Points on a hilly landscape, in no order, each with its height.
A ball rolls from a point to whichever of its 2 nearest points has the largest drop for the distance, and stops where none of them is lower. Distance is the straight distance between rows; heights are no part of it.
kefev (h 561): [-12   8 -16   7   3  -4 -10 -16  -8 -20   1 -11  -5 -16 -22 -12 -16  22
   2 -15  -5   7]
difif (h 649): [  5   1   2   1 -20  -6  26  -8  -8 -15   8  18   1  20 -25  -5 -13 -21
 -10  -5   5  -1]
sodoz (h 544): [ 21   3 -20   1  18   1   8  10 -11  -9 -12   7  12   9  16 -26  21 -26
 -28 -10  14  10]
kefi (h 305): [ -3  -5  30   8  17   5  -4  -3 -28   5  -1   1   5 -15  -9  11   0  26
 -16  -8 -12   3]
viz (h 167): [ 22   2 -13   4  -8  31   2  -4  -7  19  21   1   8  14  36 -31  23  -8
 -16  21  25 -12]
Rok (h 382): [-26  20  19   4  -5 -29 -21  10  21  10   1 -15  -5 -18  11   6   9  15
  -9 -12 -27   0]
nepem (h 335): [-21   9  12 -16  -5 -18   3   8  15  -5  -2 -11 -21 -17   0  25  -9   6
 -11  -6 -15   5]
bago (h 488): [  0  -2   2  16 -16  16  -8  -6  -4 -21 -14  -6 -16  -6  10   4 -20  -5
  12   5 -17   3]
gos (h 276): [  1  14  -7  -6  21  -6 -18   0  -3  14  15   1   2 -19 -29   7  -4   8
 -12  -9 -26  -6]
tep (h 262): [ 29   4  -8  -1   2   2  18   5 -25   7 -12  17  14   8 -16  16  32 -14
 -21  -6  12 -13]
sakuz (h 410): [  6  -6 -32  14   3 -13 -32   0   9   3 -17  17  24  -7   4   8  -8 -14
 -18 -10  -8   4]
dege (h 449): [ -2  12  22  14  -6  27   2  -4  10  -6  10  22  12   7  -4 -15   3  -6
   6  33 -18   9]
vil (h 309): [ 18   5  23 -12   0  -9 -10  18  -6  14 -21 -22 -19  -9 -18   9 -21  19
  11  -1  -6   8]
geme (h 260): [ -7  14 -16  23 -11 -27 -36 -11  14   3 -26  32   2   1  24   5 -12  -4
  -8  -7 -15   3]
gapa (h 372): [  2  13 -21   5   1 -24 -16 -14   7  15   2   2  -6 -19 -14   9  -6  -9
 -12 -23 -44 -12]
vika (h 419): [-11  11   5   8  24   3   8 -10   6  -3 -27   5   7   7 -12   8  -7 -14
  10  30   2  18]
nakev (h 346): [  1 -10  10  -8 -17 -12   0  27   6   5  12   5  -9  27  -7 -25   1  -5
  24  13  13  13]
Seri (h 446): [  0   1  -5  -3 -29  29  12  -8   3   3  28  20  -8  19  30   3 -10   8
  11  19  -2   0]
gis (h 407): [ -9   0 -25  19 -13  -3 -24  -8   7 -20 -14  15  -9  -3  25   1 -25 -11
   1  -4 -18   8]
Pida (h 536): [  6  -5 -37  -5  -5 -28  -3  31  16 -14  -9   2   1   6   0  -4  -1 -19
 -11 -24  -5  15]
Guz (h 523): [-14 -10  -6  13   6   5   7 -10  -2  -2  17  -4   5   9 -13 -24 -22   7
   6   0   6   1]
zuto (h 336): [  9  -5  -1  17 -23  15   5  -2 -14 -17  -2   5  23  20   9 -37   3   3
 -27  12  16   2]
vuson (h 621): [ 11 -29 -19  -9 -28   8  -6  16  15   0  24 -15  10   8   5 -26   2  -5
  11  -5  18  -1]
novik (h 310): [-11   7  25  -2   6   2   3  10   6   8  10   3  -2  16  10 -10   7   3
  32   8  18   4]
Duz (h 191): [ 23   0  -7  -3  23   4  16 -15  -5   2  -2  16   8   5 -25  22  12  -8
   5   0   2 -15]
Nak (h 369): [-15  -1   9 -13  27   4  12 -11   1  17 -25  -1   5   3 -12  20  -4   5
   0  15 -13   5]
ronu (h 585): [ -3  -3 -15  -6 -10   0   6 -22 -28   0 -19   3  -2  -5 -20  33  -4   3
  -2 -10 -10  -3]
Mapa (h 376): [ -7 -16  14  19   3  -4 -24  -2  -8  -4   4   7  15  -9   1   3  -8  15
 -10 -23 -30  -5]
Guzev (h 559): [-18   6  -6   5  25  31  10 -19  -1 -13  25   7  -2  -2   1 -18  -7   9
  24   6   4   5]
Vepa (h 590): [ 11   9   4  -4  11   8 -11  -9   3 -10   6 -22 -27 -14 -21 -13  -5  30
   9   5 -10   3]
turar (h 580): [ 14  -2   9  -8  28 -11  32   5  13  -6  -5   3  15   5  16   5  -2 -12
  10 -17  30 -16]
boguv (h 564): [ 21   3  -2  -8   9  -2  26  24   3 -23  -9   9  -1   1  18  -9  16 -17
 -16 -15  26  -5]
dod (h 347): [  2  26  20  18 -16   4  10  14  -1  -4  -2   0   6 -10  -9  15  12   1
 -20  14  18 -19]
gul (h 472): [-22   6 -10  29   6   4  11  -5   4  -6 -15  -1   7  22   5 -16   1  -4
   6  23   1  20]
varin (h 207): [ 32   0  10  -1  21  14   1 -20  -1   2   9  12 -21   2   2   1  -4 -10
  29   9  -4  -8]
sop (h 594): [ 19 -14  14 -26  22   2  17   1  14 -13   9  14  24  24  12 -16   2 -11
  11 -13  32  -3]
Lag (h 294): [-19 -10   4 -10 -12   0 -26 -25  -7   2  19 -16 -15 -20 -20  13  18  17
  12  16  -2   3]
Tuz (h 569): [  5 -16 -44   1 -17  -9 -12  16  19 -24  -4  -5   3  15  22 -23   7 -14
 -11 -20  14  11]
tifen (h 524): [-10 -13  -4   8 -17   4   5  -9  21 -22  11 -11  -7  -3  -1  18  10  13
  21   4  10 -22]
rifo (h 557): [ -3 -10   1  10   2  -7   5   3  26 -18  -9   5  -3  19  -9  31  24   0
  11   7  16  -5]
Dos (h 286): [ 15   6  38  -3  24   9   0 -24  -6  -1 -13   4 -10   0   6   3   6  20
  19  13   5 -11]
kip (h 486): [  7  14  23  13  14   5  12   6   8   4  10  20  13  21   2 -31   7 -12
  -7  29   2   9]
nik (h 597): [  0  15  -3  -9   0 -29 -17  15  -8  43 -18  -3   7  -6   9  21  -3  -1
 -14 -15 -28  -8]
nud (h 607): [ 37 -18  27 -25   4   5   9   6   7 -13   2  12  11   8   2 -24   0 -19
 -17  -8  22   7]
vos (h 90): [ -6   1  -1  -7  10   9   2   3   0   9  35   0   5 -18 -16  -5   8 -11
  23  -6  18 -10]
Nofe (h 308): [  3   5  12   7   0  -7  18  20  -9   6   0  10   7   0  -8  23  19  -7
 -21 -10  -8  -9]
Nakov (h 481): [-21  -6  -3  10 -25  11   0   1  10  -6  14 -22 -27 -16  25  17   0  -3
  10 -10  -5 -14]
revut (h 448): [ -4   8 -31   4  -7 -19 -10   1  -4   5  24   4 -23 -12  -4  -4 -15 -25
 -10 -25 -18 -12]
mev (h 532): [  6 -22  -7  17   2   2  -9   6  -7  -8  -7  10  14  13  -3   9  12  -1
  -1   8  18   5]
lozu (h 493): [ -2 -24 -31  13  -4   1 -15   2  -6   1   3   1  30   0  -8  -4  16 -17
 -16   2   7   0]
liba (h 337): [-17  18  26  -4   2  24  27 -20  20 -16  20  -2  -9  -5   5   1  11  -2
  21   7 -13  -2]
Vuv (h 350): [-10   3   7  -5 -11 -12 -30   0   0  26   8 -20  -4 -29 -14  17   4  16
  -9   5   1  -4]
Rari (h 395): [ -8  13  20  -1 -19  42  23  -4  12   5  22  13   6   9  18  -1   3   4
  17  19 -29   3]
leba (h 59): [ 14 -19  -4   3  13   4   7 -16  15   9  15  12 -11  10 -11  17   1 -13
   4   8 -10 -16]
vuded (h 637): [ 19 -30  -2 -25 -20  29   6   2  22 -18  10 -10  30   9  21 -25   8 -11
   4  -3  20   2]
lim (h 620): [  1   7  -5  22 -34 -12  -9  -3 -10 -12  15 -10 -14   1 -10 -18 -11   7
   6 -24 -20 -11]
sig (h 272): [  5   0   9 -30   7 -11   9   4  -4  18 -31 -33 -15 -12  -6  24   1  19
  14  -1 -15  11]
lovo (h 386): [  1  12   4  21 -28  14  19   6   7 -16  17  11  12   8  -4 -12  -3   8
 -20  15  12 -18]
seliz (h 285): [-30  17  18 -10  -3   5   3  -4  12 -16   7  -3 -13 -18  -6   6   7   7
  10   9  -7   8]
kudo (h 251): [  9  -8  22   6  22  13  -1  -1 -13   6  12  -1   9  -5  -1   9  13  23
  11  -4  20 -12]
damep (h 617): [ 16   0   9  10  -9 -20 -11  20   5  34 -15 -22   0   1   1  15   6 -15
  -6  10 -23   0]
zulo (h 553): [-14  34   5 -34  23  -6  13  -2 -32  17  -8   1 -17 -25  -7   9  -1  14
   4  -3   4   7]
fam (h 443): [-22  17  -3   6  -5 -32 -11  17  13  17 -26  -4  -8   8  10   7 -23  -3
 -16   6  -6   8]
zim (h 599): [  8 -10 -23  -2 -19  -7  -2  29  37 -13   4 -12   2  13   5  -8  -4 -10
  -6  11  21   5]
Rad (h 379): [-16  21  -4 -19  18 -23   5   1  10   9 -16 -16 -18 -11   4  21  13  21
 -25   1 -34   2]
fimu (h 238): [ 23  -5 -10 -30  -2  15   1 -12   6   7  25   0  15   0   3 -35  18 -40
  -3   5  28  -4]
Zak (h 516): [  5 -10 -24  14  23   0  19   1  -3  -1 -17  -1  15  21   3 -28   7 -10
  -8   7  21  16]
por (h 398): [-14   0   3   6 -20 -19 -17  -3  16   5 -22 -17  -8   9  -9  18 -27  21
  -6   9  -3   5]
fugo (h 432): [-23  -5   7  17 -11  -8 -19  14  20  10  21 -11  -6 -11  20   8   7   9
   2 -16 -14  -9]
ropem (h 593): [-10  17 -10  10 -13 -25 -12 -20   9  -6   5 -21 -19   0  -6 -16 -26  23
   4 -21 -18  -6]
timet (h 490): [  2   8  11  10  -5  21   4 -19  -4  -4   5  16 -16  25  28   1   8  17
  19  28  13 -14]
fodon (h 632): [ 13 -15  13  17  -5 -13   0  18  11  20  -5 -21   6  12  19  -6  -5  -8
 -15   7  -3  -2]
tade (h 633): [-11 -24   4  -3  -2  -4  23  -6 -16 -14  -1  12  -7  12  -7  15 -18  -7
   0 -24   7  -2]
masut (h 522): [-11   8  10  12  -5  10  -4  -9 -25   0  -6   8 -26  -6  17   5  13   3
  17  18  20   2]
Pofid (h 498): [ -4   1 -26   5  -4 -12  -2  19  -1  -6  11  12   6  -9  11  -7   2 -38
 -14 -36 -16   2]
Ludez (h 622): [ 24 -23   7 -11 -12  16   3   9   6 -19   0  -4  31   1  -9 -28   5 -16
  -6  -6  10  13]
sepe (h 319): [  7 -11  -3 -27  22   3  21  13  -1  25 -24 -17  15   8 -15  27  -3  12
   8  -7 -14  -3]
Puz (h 173): [  5 -17  -8 -20   5   0   8  12  -1   7  15   1  10 -13  -1  -6   3 -38
   4  -2  21   0]
zata (h 578): [ -3  18   8  -6   4  -5 -16  17 -30  40 -24   2  10 -11  -5   9 -16   9
 -15   8 -12   1]
gar (h 565): [ -3  22  -1 -36  19  -4  -1  23 -28  29 -15   5  -1  -5 -13  13  -5  20
  -4   4  -2  -3]
Zot (h 219): [-21 -12   8 -13  13  -2  -1 -15   4 -11  23   4 -26  -5  -5   9   9  22
   6  -1  -5   3]
Toma (h 611): [-13 -18 -23  -1   0 -17   2  -2 -32  -7 -14  11  -4  10 -15  18  -9  17
  -3 -28 -11   2]
zeza (h 558): [-19  11  -8 -18   3  -1   1 -10 -38  -6 -36   1  -7 -15  -3  16 -18  10
   2  -6 -12  19]
tofus (h 541): [ -8  23  10 -14  19  -4   1 -18 -21   7  -1  -1 -23 -19  -4   4  13  14
  18  10  30   3]
Ramu (h 263): [ 12  -8 -20   6 -12  30   1 -18  -5  -8   4   1  25  13  20 -35  27 -14
 -22  15  25   2]
rop (h 187): [  9   1  11  -7  35  12 -15   7   0  12  19  -5   8 -19 -21  -3   4  13
   2   3   5   3]
Tusud (h 349): [  5  -6  16   8 -17  -2  -2  -3   3   7 -16 -26  -7   1  -2   5 -12  22
  18  14  14   0]
rapuv (h 452): [  6 -30  -3  20  -2   4 -19   9   0 -11   8   7  17   3  18 -19 -20  -4
   1 -26 -21   3]
teb (h 529): [ -4   5   6  -1  -6   8   3 -27 -20 -24 -27  -7 -15 -20  -7   6 -25   6
   7  13   4  12]

For each start below, name the point where the ball stops.
zim => rop
Toma => geme
Ludez => sig
damep => Rari

Call two points neighbours if one is among the 2 nearest of the other. Go from one point of each pair to the other, from neighbour to neighbour, staying as low as possible. Name the highest point that can't be avoided.
leba / geme => rapuv
Zot / Guz => Guzev
rop / leba => Dos
